Points, in no order, along strands that fork and pass close to each other.
Points whose rows are less than 137 apart are linked; no others are. Some points are linked to none.
K_635: [ 28 -13   3   2  16  49 -33 -22 -59 -10  43  -4 -41  22 -67   4  23  15
  30  20  -8   3 -44 -46  53  14 -17 -53 -50  -6  48   2  38  18]
K_815: [-16 -31  25 -24  15  27  30 -45  49   3  10   6 -12  26   1 -10  21 -10
 -52  26  14 -27 -30   2  49 -10   3   7 -15 -18 -79 -29 -15  24]
K_382: [ 29 -14 -46 -12 -41  45 -68   9 -39  25 -22   1  38  19  17 -14  62  -1
  23  38 -37  15 -32 -16  33 -30   3  19  -3  22  34  20 -10 -62]
K_551: [-71  20  16 -31   3 -17 -51  35  46   5 -20  54 -14 -45  33 -17 -37 -38
  22 -22  -7  -3  11   0 -59  -8 -18  14  16 -14  20  -3 -10  11]
K_560: [-24  -9  -5   3  28 -20  22 -22   4  10 -68   7 -57 -28  37 -29  25 -23
 -78 -62  -5 -11   4  36 -50 -20  59  36 -44  22  -5  18 -85   9]
K_467: [  8   6   6 -12  24 -38   6  20 -47  -2  29  13 -33  34 -40  33 -18  25
  16  17  37  11  22 -24  16 -39  -9   2   7  16  18  -1  17  -6]
K_52: [-24   4   0  13 -14 -25  15 -33  31  33   4  25  46   1  63  60  29   3
   9  19   6  -1 -22  16  35 -33  35 -34  -5 -37 -47  -4   2  -6]
K_95: [ 70 -16 -30  47 -37  51 -60  -2 -45  16  11  15  46  11  25 -11  56   6
  48  26 -51  -9 -25 -35  53 -10   2   7  -9  17  79  17   9 -19]
K_968: [-53  20  13  39   8  16  24  15 -19   5 -62  15 -27 -28  36 -47  -5  -6
 -37 -68   8 -41  34  14 -61 -19  14  30  -4  25  -2 -26 -28   1]
K_430: [ 22 -10 -24  -5 -35  27 -52 -25  -2 -17  13  55 -16  22  15  39  15 -28
  58  15 -36  12 -12 -65  48  27  -5 -59 -27 -35  62   6   9 -25]
K_347: [ 38  -1   3  -9 -15  42   0 -11 -49   3  53 -17  37 -12 -52   6  32 -20
 -58  -1  32 -78 -27  -8  46  53 -30 -34 -24  13  -4  15 -10   4]
K_144: [ 47 -42  22  13   4   6  37 -13  92 -18  19 -11  11  32 -21   6  -6 -10
  -8  11  -5 -19  58   7  12  22 -39   0  40   8 -34 -40   6  98]
K_478: [ -1   0 -13   2   5 -18  -2 -24 -32  36  23 -39 -24  -2  -5 -35  14  24
 -28  -7  26 -27 -33 -16  41  -8  -2   2  17  33  -8   1  40 -34]
K_900: [-60  16  18   7   9 -36   1  20 -34  13   7   1 -19  -8  65  43 -10  14
 -19 -33 -13  16  14   7 -28 -29  12   5 -23   2   5 -15 -56  19]
K_20: [ 48  15  23  10  -5 -21  13   4  -8 -21  11   6  45 -41 -80  44 -11  34
 -17  20  21   1  29 -20   6 -28  21 -11  23   9   4  21  51  -8]
K_880: [ -7  -9  -7   4 -17 -24 -10  13 -23  14 -28 -48  18 -29  80  21  17  11
 -41 -59   5  34  24  40 -17  -1  68  48   8  17 -31 -17 -21 -72]
K_524: [-14   6  17  11   8  25 -29 -23   3 -13  40 -33  22 -12 -52  69  -7  26
  56  19   5  49  46  21   8 -29   3 -57  25 -12  57  -6  60   5]
K_523: [ 63  -3 -29  56  -7  33 -32   1 -19  15  47 -37  27  -4 -30 -10  -1  22
  28  -9   2 -18  40 -30  35   2  -8 -39  21   4  45  18  40 -45]
K_409: [ 20   4   6   6 -18 -13 -16 -10   1  13  21  16  19 -33 -44  68   8  18
  11  42   5  13  24 -35  25 -15  30 -45  -2 -16  -4  19  40 -16]
K_107: [-24  37  25  31  -6  29  16  24 -20 -30  20   4 -12   3  22  -4 -23  23
  42 -12  -4 -19  15 -33  -1  -1 -38  17  34   8  62  -2  11   4]
K_378: [ 11 -32  14  12  38 -37  36 -12  65 -20   9  -2   9  37 -16 -20  -7   0
 -42  19  15  -6  53  47 -26  -1   5   9  37  19 -42 -43  16 106]
K_905: [  6  -7 -23   3  18  26 -56  -2 -36  -5  35  12 -34  37 -69 -15  29  23
  29  29   4  37 -18 -26  30 -10   4 -26  -2  26  29  16  53  10]
K_225: [ 67 -25  13 -29   1  41  34 -31   3 -20  16  14 -10  -1 -99   4 -16 -10
 -17  -4  47 -73  50 -24  37  52 -34 -79   4  -9  -9  -3  26  10]
K_306: [-17 -16 -11  -6 -12 -35 -13  -4  -6  37  22 -25  17 -18  66  55  35  25
 -65 -14  33  18  11  15  23 -20  40 -17   0  20 -62 -17 -43 -17]
K_641: [ 14  26  12  39  18  30   5  36   3  26  39 -33  50 -48  46 -35 -41   7
   5  -7 -22  15  41  21 -43  50  -1  39  26 -25   7   5  -6 -31]
K_240: [ 32  -6 -32  20 -24  12 -24 -10 -28  27  41 -51  27 -20  -4 -10  22  15
 -28   1   7 -11   9 -30  41  -9   6 -15  12  18   9  19   9 -61]
K_72: [-64   4  16  -8   8 -24  -9  18  48  14 -25  29 -15 -35  -8  11 -36 -29
  23  -6  19   9  43  27 -58 -10   6   9  22 -18 -11 -20  18  28]
K_475: [ -9  -8 -15 -39  14 -51  10 -48 -25  20   9  -2  -9  13  40  41  33   9
 -20   6   8  19 -81  29  36 -16  35  11 -31  -7 -10  17 -17 -24]
K_102: [ -6  -1  24  25  -8 -25 -15  33 -25 -18 -24   3  36  11 -11  66  11  41
  61  13  -1  60  12  28   3 -83  24  -2  -4 -11   7 -16  44 -22]
K_434: [  7  -6 -23 -16  15 -38  18  -1   4  27   7  -2 -11   5  -9 -19 -15 -15
 -51   5  26 -10  13   8 -20  13   3  33  12  26 -45  12 -15  15]
K_327: [ 21  -7   3 -24 -33   8 -49 -12 -76 -16  -1  24 -32  37  53  17  77  36
   1  26 -24  39 -37 -40  69 -24  29  10 -24  11  34  21   1 -31]
K_112: [-13   9  -2 -38 -10   2  13  -7 -36 -15 -46  -4 -32   5  76   7  29  19
 -38  -9  -1 -19 -41 -30  23  11  38  58 -16  30  13  12 -74 -56]
K_829: [ 20   8  -3 -32 -12  12   9 -10 -24  29  -3  14  32  -8   5  52  47  16
 -54  31  17 -39 -25  -6  37   9  30  27 -25  16 -39  20 -38 -25]
K_766: [ 23  20 -42  22  -5  -5 -56  37 -21   2   3  -5  -9  33  -7 -26  -6  13
  51   8 -40  39  21 -16 -14   5   6  36  25  14  36  32  22 -26]
K_299: [ 25  17 -29 -20  16  55  57  -6 -36 -19  10  13  12  19 -25 -57 -10  -8
 -28  28  47 -46 -35 -12  -5  42 -54  -8  15  22   3  20  -9   2]
K_320: [ 34  -6  13  -4 -32  23 -48  -3 -91  -8  35 -14 -21   6  -7  16  76  47
 -25  14  -2 -12 -15 -49  77  -7  15  -7 -28  30  34  19  13 -25]
K_990: [ -2  15   4 -21  -4  45  18  -9 -48 -54  25   3 -35  19 -42 -40 -10   5
  21  10   6   3 -31 -31  -9  45 -67 -36   7  12  59  13  33  34]
K_721: [ 29 -14   7  -9 -11 -32  37 -36  23   0 -24  -8  45   8  16  59  51  19
 -59   2  -4 -13 -21  29  39 -10  54  30 -17  13 -66   8 -26  -2]
K_810: [ 33  -8 -14 -13  -2  -5  30  -9   3  11  33  -9  34  -9 -49 -23  -9  -3
 -56   1  34 -41  37  16  -3  22 -27 -17  39  22 -34  16  21  28]
K_860: [ 40   4  -4  31 -14 -27  28 -11  44  28   3 -36  64 -19  -8  35 -19 -12
  21   5 -44  26  -3  31  -6   7  11  11   1 -35 -26  12  19  -3]
K_341: [ -3   0   8 -20 -10  -6 -17 -25   6  23  27  18   0 -45 -22  13   3 -17
  15  53  -9  20 -23 -35   6 -12  -6  -3  -7 -31  32  41  45   1]
K_490: [-64  -3  20 -35  -4  32  -7  24  11   8 -26  21 -27  -5  40 -29  13 -33
 -58 -26  -1 -56   0   1 -20  10 -28  29 -26   9 -36 -14 -77  30]
K_751: [-23 -23 -17  22  20 -75  20 -22  62   0 -33 -17  -8 -16 -13 -55   0 -19
 -38  -3   6  23  14  71 -62 -14  59  39 -11 -14 -65  17  -7  40]
K_954: [-27  23  -2  17  12 -33  59 -25  19 -30 -39   8   9  19   9  -6 -21  -5
 -10 -20  -1   1 -51  11 -10  -8  21  29  -6  14 -13  -3 -18  -2]
K_256: [-22   6 -28 -19 -29 -33 -61   8 -14 -26 -35  20 -12  21  81  -9  34  16
  24  -3 -29  65 -21  -5   7 -48  46  21 -10 -10  19  24 -18 -74]
K_972: [-31  14 -13 -51 -20 -34 -29  -5 -36  -2 -56  12 -32  10  86  26  53  31
 -12  -2 -20  22 -35 -13  15 -13  51  26 -29  -1   4  34 -47 -59]
K_853: [-48   6  11  -3  14 -85   1  14  66 -31 -27  33 -18  -7  46  -3 -43 -11
  47  -7 -13  32 -40   5 -29 -34  18  -8 -19 -37   7   5 -48   4]
K_982: [-19  27  -6  36  21   7 -51  44 -39 -18  13   4 -14  21  24 -42 -11  35
  34 -23 -25  47  48  16 -45 -15  27  46  30  10  48  10  23 -15]
K_609: [ 34   1  -3  29  -5 -24  45 -25  33  -5  -1 -29  35   3  -8 -20 -49 -22
  41 -19 -30  11  -2  28  -8   9  -3  11  31 -30   7   5  57 -25]
K_552: [-41   2  17 -57  17   8 -17  16  17  28   0  38 -51  -1  20 -63  -3 -33
 -44   8  17 -65 -21  -1  -7  34 -32  31   3  -3 -44 -11 -30  41]
K_334: [ -6  23 -32 -26  12  29   4   8 -63  -9   2 -22  -2  26   9 -15  14  -3
 -39   0  15 -22 -84 -12  15  47 -11  15 -24  40  -6  -6 -61 -22]
K_275: [-47  32  -7 -20  33 -18  21   8 -28 -23 -22  -1 -51  33 -50 -13 -33  15
   4   0   6   5 -18   0 -37  28 -13 -20 -10  18  -6  -5   3  33]
K_12: [ -6  -6  -9 -37  22   4  12 -28 -28  32  12  -7 -29   8 -37 -34   4 -17
 -22  11  23 -30 -76  -1  29   5 -29 -15 -19   1 -25  -6  40   3]
K_945: [ 59 -17  11 -12 -17   9  41 -22  36   8  -6  10  -4 -45 -36  -5 -27 -21
  51   2  42 -19  41  -7  -8  27 -67 -37  50  -2  38 -13  81  20]
K_828: [  3  12  13 -16 -18  -8  25  15  28 -21  -6   6  -8  16 -56  47 -23 -12
 -17  -8   1 -35  58 -12 -17  58  -7  -3  12  15 -41 -14  -9  46]
K_455: [ -4   8  30  25  20  -2  17  47   9  10  -4 -44   9 -12 -32  34 -51  42
  41 -17  26  -1  75  16 -16 -18 -18 -29  47   2  -9 -39  30   6]
K_206: [-58  11  -4  -6   6 -28 -49  21  59 -48 -22  42 -16  -1  23 -15 -23   4
  80   5 -20  58 -50  -9 -20 -40   5 -19  -3 -22  45  11   0 -19]
K_345: [-29 -20 -23  11   9 -47  -4  -3  17  29 -12  -4  10 -17  72  32  22   1
 -40 -29  33  27  27  52 -22 -29  68  20 -10   5 -58  -8 -47 -23]
K_62: [-23  28   9  12  33   3  30   4  26   4  20 -19  -9  -9 -29  29 -50  22
  38   0  30  -5  43  15 -28  16 -22 -30  41  14  17 -15  12  44]
K_219: [ 35  15  -2  24 -16  16   2   3  47  -2   4 -19  21 -12  19   4 -51 -26
  67 -19 -42  19  33  -1 -10  44 -12   8  40 -45  28  -4  31 -46]
K_10: [ 57 -12 -20  18  -7  31   8 -19  16  25  17 -16   7 -25 -41 -11 -19  -9
  51   3   8 -19  32 -27   9  13 -46 -32  23  -9  46  20  57 -13]
K_165: [-17 -32  25  45  52 -35  15 -22 105 -29 -10 -11  -8  43  13 -24  11   8
 -12  28 -24   4  54  56 -33 -20  39  30  17 -15 -29 -45  14 107]
K_671: [ 10 -14  37   4 -28  10  20   5   6   6  18 -39  -2   9 -25   2  31  14
 -52  -7   3 -75  12 -24  56  29 -27 -10  -1  20 -63 -21 -17  32]
K_346: [ -7  29 -27  -6   9  28  16  29 -44 -22  -6   5   6  15  -4 -35  -8  -3
 -15  11  17 -10 -34 -26 -25  24 -39  25  -4  43  28   9 -45   3]
K_628: [-33  21 -12 -19  -3  12 -23   9 -18  13  -6   8  11  -3  40   3  13  11
  11  22 -31  18 -37 -22  -6 -41 -19  33 -18  -6  34  40 -38 -20]
K_863: [ 39   4  23 -13 -13   7  33  19  16   4 -14  -5  25 -38 -24   1 -41 -17
  43 -13  16  11  57  33 -48  23 -54  10  60  -7  21 -14  81  10]
K_599: [-55 -14  38  42  22  -8  33   5  13  13 -36 -27 -17  -9  19 -14 -10  15
 -37 -51   2 -21  56  38 -37 -44  22   8  -1  12 -40 -49 -25  43]
K_976: [ 20   7 -15 -12   9  22  18 -21 -29  25  51 -17  46 -11 -15 -20  24  -2
 -75  -6  53 -70  -6  24  23  22 -17   8  23  37 -17  18  -6   7]
K_840: [-55   0  19   0   2 -30 -29  24  74  13 -41  46 -14 -68  47 -34 -18 -41
 -26 -24 -31   8  13   9 -73  -8  31  13 -19 -20 -13  -2 -47  33]
K_104: [-44  11   8   8  23 -67  28 -16  62 -38 -27  38 -25  20  21 -13 -40 -24
  -5 -12 -15  -5 -31  17 -23  16  39  17 -11 -12 -26  -4 -41  29]
K_573: [-25  17   9  46  15 -46   0   5  24  13  -4  16   8 -11  24   9 -21   7
  45   3  14  10 -20   1   2 -26  33   8  30  -8 -13 -21  46 -27]
K_572: [ 50  -8   0   1 -22 -10  42 -29  23  -1  -6 -22  75 -10 -35  41   6  -5
 -41   8 -12   3  -9  13  20 -20  13  11  -8   4 -44  18  -1  -7]
K_280: [-28 -16   4 -57  17 -41   3 -16  46  -5   9  14 -60  12 -29 -20 -47 -45
   3  16   7  23 -38  -6  -3  17 -27 -29  -2 -32 -20  -7   3  23]
K_675: [-19   4   4 -19 -14  48 -45 -21  15 -36  11  25 -41  17 -10 -40   3  -5
  60  17 -30  20 -21 -52  27  -7 -36 -15  12  -8  74  19  35  -7]
K_148: [-48  22  -1  23  11 -29  -9   7  13 -30 -52  18 -18 -27  40 -54 -23 -13
   1 -35  -5  24   3  14 -62 -32  51  39   1 -10  14   5   8 -53]
K_423: [ -3   2 -23  22  12 -36  15  -6  47  24  -7 -35  45 -30  12 -25 -17 -14
 -23  -6 -22  36 -10  57 -50   1  31  43   0 -19 -45  20  -3   5]
K_779: [  6 -23   3  -6 -23  -8  25 -16  17  13  10 -34 -14  33 -20  29 -29  -5
  11  -4 -10 -19  40 -19  31 -13 -20 -24   6 -23 -25  -3  -4 -19]
K_305: [ 27  11 -26 -42   1  44 -64  12 -46 -16  24  40 -10  35 -10  -7  22 -20
  24  46 -41  19 -63 -29  22  23 -21   8 -29   1  61  33 -34   1]
K_425: [-30  15 -27  22  -3 -52 -25  15   5 -13 -40  18   0  -7  50  -1   8   8
  28 -10  -8  52  -7  29 -37 -38  68  33 -24 -30  -5  33 -25 -65]
K_222: [ 19 -19 -13 -32 -44  27 -86  -4 -35  -8 -18  44   4  43  63 -26  62   2
  28  29 -57  32 -45 -26  53 -47   1  15  -7   2  58  28 -22 -39]
K_2: [-62  -1   3 -10 -11 -17  -8 -12  39  17 -12  27   6  -7  10  53  11  -4
  40  35  11  31 -30  -7  14 -44   7 -49 -15 -41 -31 -15   2  -4]
K_470: [ 50 -14 -22  45 -20  68 -46  -2 -57  13  29 -23  43  12 -26 -25  54  23
  33   5 -18 -35  11 -22  57 -21 -24  -6  -5  23  72  26  27 -22]
K_555: [ 28  -8 -15  24  -9  25 -73  34 -25   1  15  12 -18  40 -38  -9  30  34
  59  20 -16  47  37 -12  25 -42  15  24  25  28  24  22  47   5]
K_449: [ -8 -16  26 -31  28 -48  60 -26  42 -12 -12  18 -41  33 -27 -24 -38  -6
 -12  28  13 -23  34  36 -31  20 -13  -2  35  -6 -34  -9  26  90]
K_421: [ 37 -14   6  27 -27   8 -23  12  -2  37  37 -35   9  -6  26  23 -10  22
  55   8 -26  41  50 -19  23 -33   1 -24  13 -55  11   1  40 -62]
K_969: [ 22 -15 -20  21 -48  19 -69  -1 -20   0  36   2  -8  23  21  21  23   5
  62   8 -42  52  34 -41  39 -23   2 -49   0 -29  46  10  27 -27]
K_594: [-16   4  33 -19 -22  42   6  11 -24  -9  31 -15 -23   5 -47  36   2 -18
   9  -6   4 -41 -22 -28  31  56 -63 -44 -28  -9   5 -20  -6  33]
K_435: [ 15  -5 -19   1 -27 -27 -24 -10 -24  46  44 -46  15 -26  31  45  31  42
 -39  10   1  23  19 -14  34 -20  31 -37  -1  -5 -31  18  -7 -38]
K_730: [ 51 -34  17 -10 -44   7  28  -8   3  -3  28 -22  -7  21  14   6  14 -35
 -56   0  -5 -48   2 -43  63  41 -29   0 -16  -1 -39 -15 -48  15]
K_727: [-21   7  12 -54   8  21  -2  12 -30  24  14   4 -58  -2  -5 -74  -2 -14
 -28  14  23 -55 -60 -13   9  47 -56   0  -1  -4 -20  -9   9  19]
K_505: [ 58  13  31  34  26  30  37  51  11  24  13 -42  69 -37 -10 -28 -37  36
   3 -20 -13  -8  54  42 -32  32 -10  25  27 -22 -38 -13  23 -35]
K_637: [101 -48 -12  12 -13  -6  15 -30 -16  17   1  14  32 -10 -46  34   1 -21
  -8 -13  -2 -48 -10 -43  53   8 -11 -44 -53  -1  16 -11  13 -13]
K_129: [ 16  -6  19   5 -17  56   0  -4 -38 -34  28 -14 -26 -11 -60 -25  16   5
  44   0  33 -27  -9 -38  24  43 -74 -65   7  25  68  -9  70  34]
K_340: [  0 -15  19 -53  12  11  35 -29  38 -31   1  11 -60  42 -41 -24 -49 -42
  -7   9   6 -20 -19  -2   5  69 -37 -45   5 -30 -42 -32  12  51]
K_559: [ 23  12  -3   9 -51  -5  -8  14 -33  -2   4 -35  42  -3  31  29   0  -3
  -5 -18 -53  28  16  -6  -5   3  -3  28   2 -14  15  17   2 -47]
K_963: [-49  12 -19 -58  35 -27 -15  19  10 -25 -15  29 -59  26 -17 -43 -48 -21
   9  -8   1  20 -49  -4 -41   8 -28 -15 -21  -7   7  12 -30   4]
K_627: [ 18  10 -34 -48  15  40 -19   7  -9  17  20  33  -6  11 -34   3  -9 -49
  16  34   3 -16 -48 -22   9  45 -47 -13 -18 -11  21  17 -25  -3]
K_602: [-30  28 -17  43   4  38   2  37 -22   3 -42  -2  18 -30  48 -30   0   5
 -19 -39  17 -14  15   1 -40 -24  10  42   2  38   8 -19 -39 -44]
K_343: [ 32  15 -14 -30 -14  38 -25   1 -79 -19   2   4 -17  50  -4   2  32 -13
  -9  19 -25 -29 -55 -30  40  39  -9  22 -32  10  41  20 -36 -39]
K_75: [-11   6  16  21   1  15 -22  24   9 -21   6  -7  21 -10 -19  41 -20  14
  72   8  -2  77  32  17 -20 -35   4 -14  24 -16  33 -23  55 -16]
K_993: [ 16  16  -6 -32  -9  68  56 -27 -25 -49   7   9 -24  11 -47 -56 -19  -4
   1  21  25 -47 -15 -23  -9  79 -57 -49  12  -6  20  27  27  10]
K_812: [ -3  10   6  -3   4 -13   2  48   3  14 -24  29  21 -29  -3  -3 -36 -23
  24 -10  27  20  50  24 -63 -12  -8  42  35  -7  -6 -10  43 -13]
K_167: [  3  22 -25  26  11 -12   3  24  19  24 -15 -27  33 -35  56 -63 -41 -14
 -21 -20 -34  19   5  29 -62  24  23  48  11  -7  -3  12 -36 -21]
K_417: [-18  -2 -15 -19   0 -40  23 -41 -23 -18  -5 -18   5  27  21   4  -1 -18
 -18 -25  -7  22 -70  15  15 -16   2  24  -7  16  13   2   0 -35]
K_188: [ 16  -8  15 -39 -10  25  45 -18  42 -30 -11   6 -38  20 -74  10 -32 -24
   0  14  31 -31  42 -14   8  63 -38 -44  22   3 -35 -18  18  29]
K_564: [-39  39  23  40  17  22  15  27 -20 -25  -1 -20  -2  -3  20 -34 -40  28
  35 -44 -15   4  46  21 -56   5 -10  17  39  -8  41  -9  39  -8]
K_420: [-22 -10   4  33  19 -20 -17   0  63  23 -63  26 -47 -40  35 -67  15 -46
 -58 -53 -39 -11  23  39 -72 -17  50  18 -27   0 -27  -1 -64  48]
K_714: [-60   2  -1  -5  28 -66  22 -34  23  -1 -37   8 -10  -7  48   9  12   7
 -11 -23  -1  16 -57  63 -26 -48  57  26 -54 -23 -15  23 -69   7]
K_183: [-61 -28  24  -7  -8 -25  12 -10  41   3 -12 -10  -9  16 -28  45 -17 -15
  10  16  16  10 -23   6  23 -15  -2 -57  -5  -7 -54 -58   3  29]
K_484: [ 50 -23  21  16  -2  17  40   3  55 -12  11 -18  19  26 -43  -8  18  14
 -35   7   1 -72  18 -11  29  46 -42  -4  19  26 -55 -23  -9  86]
K_836: [  6  -1   9 -12  -3  44 -12 -15 -41  -8  37  -5 -25  16 -44  56  11   5
   9  19  -9  -7 -49 -39  54  29 -10 -76 -60 -29   3 -15   4   4]
K_974: [ -4  12   8 -42  10  38  29 -14  -5  -8  -8  25  -8  19 -26  14   9 -10
 -52  26  18 -33 -23  -7  20  18  13  25 -30 -15 -56   7 -36 -16]
K_733: [-17   6 -22  12 -10  17  11  17 -30   5 -54 -26   4 -27  64   6  32  27
 -41 -19  28 -15 -13 -20   5  -1  39  44  -7  65  -4 -11 -73 -54]
K_936: [-11  15  10  41  32 -25 -32  50 -50  -5 -26   7  -5  -5  27 -22   0  32
  32 -36  -9  70  18  44 -53 -52  46  59  -2  10  25 -17  33 -20]
K_567: [-47  13 -10 -16  39   9  45  11  19  -2 -13  -3 -51  20 -32 -14 -46  16
  23  -3  38 -19  13   4 -45  31 -53 -39  14  20 -10 -16 -19  65]
K_367: [-32   6 -17   7  -2 -79  10 -18   2 -11 -57   3  -3 -22 101  16  43  33
  10 -22  10  48 -34  52 -23 -47  88  15 -38 -36 -10  32 -63 -38]
K_712: [ 12  -1  -2  16 -10  -9 -45  42 -55 -17  -6  12  39  12  16  28  26  23
   8 -16  -9  70  21  37 -16 -52  40  45   0  20  13  -7  35 -47]
K_217: [ 57  -5  19  26 -12  20  36  25  28  16  -4 -48  68 -19  12 -41  -1  20
 -47 -27 -10 -46  56  32  -4   6  -7  47  43  10 -55 -13   5 -14]
K_918: [ 71   8  -5  21  -1  11  14  26 -33 -29  17  22  41 -19 -60   3  -8  20
   0  20  33  13  16 -37   0 -19 -14   1  37  36  42  10  48 -15]
K_353: [  7 -10 -21 -18 -27 -27  -7 -47 -23  42  -1  10  30   3  69  42  53   2
   4   7  -7   9 -58   2  55 -32  21 -31 -21 -31  -2  14   6 -43]
K_785: [-31  25 -28  12   3  49 -66  41  11 -41  14  44  18   2  34 -14 -11  -3
  58  -1 -21  51  -6 -16 -30   0 -23  12  23  17  73   8 -22   0]
K_796: [ 20 -17  -4  23 -15   8  33   2  37   3 -15 -23  43   2  43 -68  13 -18
 -62 -22   2 -41  25  23 -14  25 -12  53  46  35 -52 -28  -1  22]
K_376: [-58  32  11  19  30 -13  20   5 -12  -3  23  -2   1   9   5  61 -28  24
  22   2   5  22  22  12 -20 -25   6 -16  -3   1  24 -10 -28  33]
K_357: [-15  -7  -7  16 -15  -5 -60  23  29 -53 -18  20  11  17  15 -27  -5   1
  77  -2 -50 106 -28   7 -15 -40  12   8  10 -15  44  10  35 -16]
K_892: [-17  -2   3  15 -13  14  -4   7  41  40  44   6  38 -30  22  42  -8 -22
  13   3  12 -13  -6  -3  13   7 -33 -20  18  -4 -18 -21 -10  29]
K_118: [-23  -2  33  32  20  -2  46  38  12  20 -47 -35   3  -7 -16  -9 -39  26
   7 -38  16 -11  73  34 -47 -39  -2   8  18   2 -44 -40   9   7]
K_666: [ 24   6  -7   1  -3  22 -15   4  14  36  42   2  15 -58 -22   1 -10 -14
  44  35  14  30   7 -22 -15   5 -37  -4  29  -6  55  23  56   8]
K_686: [-43 -34  22 -11  15  11  13 -15  89  -4 -17  11 -18  31 -20   1  10 -18
 -17  27   4 -13 -19  11  16  -3 -10 -13 -11  -8 -84 -57 -11  70]
K_728: [ 18 -10  40  -6 -16  14  25  -1 -13  -2  10 -26 -20 -20 -71  33  -5  -1
  34  -2  13 -33  -1 -30  26  35 -67 -55  -2  12  35 -29  47  51]
K_200: [ 60 -36 -24  10 -21  20 -19 -23 -20   2  22  37  14  10 -20  43  -3 -51
  34  -6  -6 -16  -8 -47  38  10 -24 -43 -42 -14  59 -13  19 -20]
K_737: [-32   2  17 -15  20   0 -14 -45  -9   1  34  -9 -28  20 -65  59 -14  10
  49  33  -1  16   5   2  33 -11   5 -66  -8 -22  51  -1  50  19]
K_639: [ 66   2 -13  -6  -8  60  -9   8 -86  -8  27 -11  19  14 -49 -17  42 -13
 -23  23  26 -71 -44 -23  47  47 -28 -10 -34  27  34  14 -13 -30]
K_365: [-19 -10  22 -28  41 -12  35  -3  16 -13 -38  15 -65  15 -13 -13   1  -4
 -69  11   2   5 -15  11 -28  11  35  32 -62 -12 -73  -4 -74  59]
K_549: [-13   6 -20  -9  28 -33  16  -1   6  12 -34  17 -45   6  20 -13  -2 -12
 -58 -14  11 -18  11   6 -30  14  44  50 -27  23 -37  18 -79   7]
K_647: [-45  -3  17  -6  32 -54  39 -32  38   0 -21   0 -31 -12 -28 -47 -24  -4
 -33  17   1   0  40  53 -67   0  30  11   3 -17 -30  24  14  70]
K_949: [ 91 -36 -14  10 -18   1   7 -25 -22  22  34 -26  61 -26 -36  36  26 -14
 -63  -8   5 -57 -24 -16  61  25 -14 -36 -36  16 -10   7 -28   2]
K_735: [-38   0  15  28  20 -14   0  28   2  27  -2  14  18 -34  70  25 -14 -11
 -21 -36  11  31  54  46 -54 -44  37  23 -14 -28 -26 -25 -46  -5]

Follow the links from the first point to the second, and from the first to the third. Name the last point that the two ways share.
K_144 / K_219 / K_2 => K_860
K_225 / K_880 / K_367 => K_62
K_148 / K_840 / K_20 => K_10
K_367 / K_812 / K_552 => K_240

A fork is a point with three links. Follow the links from the first point to the second and name the forks in between, in order.
K_478 / K_567 => K_240 K_345 K_62
K_217 / K_417 => K_423 K_860
K_686 / K_730 => K_860 K_423 K_378
K_609 / K_183 => K_860
K_639 / K_470 => K_347 K_549 K_10 K_523
K_560 / K_256 => K_10 K_523 K_240 K_345 K_62
K_320 / K_434 => K_523 K_10 K_549
K_993 / K_863 => K_343 K_347 K_549

Name the points in between on the shortest way along the links from the first point to the second, in order.
K_905 / K_551 => K_635 K_836 K_594 K_728 K_129 K_990 K_993 K_299 K_346 K_334 K_343 K_639 K_347 K_976 K_810 K_434 K_549 K_560 K_420 K_840
K_880 / K_409 => K_345 K_306 K_435 K_240 K_523 K_10 K_666 K_341
K_730 / K_217 => K_671 K_484 K_144 K_378 K_449 K_647 K_751 K_423 K_167 K_641 K_505
K_378 / K_417 => K_449 K_647 K_751 K_423 K_860 K_572 K_721 K_829 K_974 K_815 K_686 K_183 K_2 K_52 K_353 K_475
K_810 / K_112 => K_434 K_549 K_560 K_420 K_840 K_551 K_72 K_812 K_863 K_945 K_10 K_523 K_240 K_435 K_306 K_345 K_735 K_900 K_376 K_62 K_455 K_118 K_599 K_968 K_602 K_733
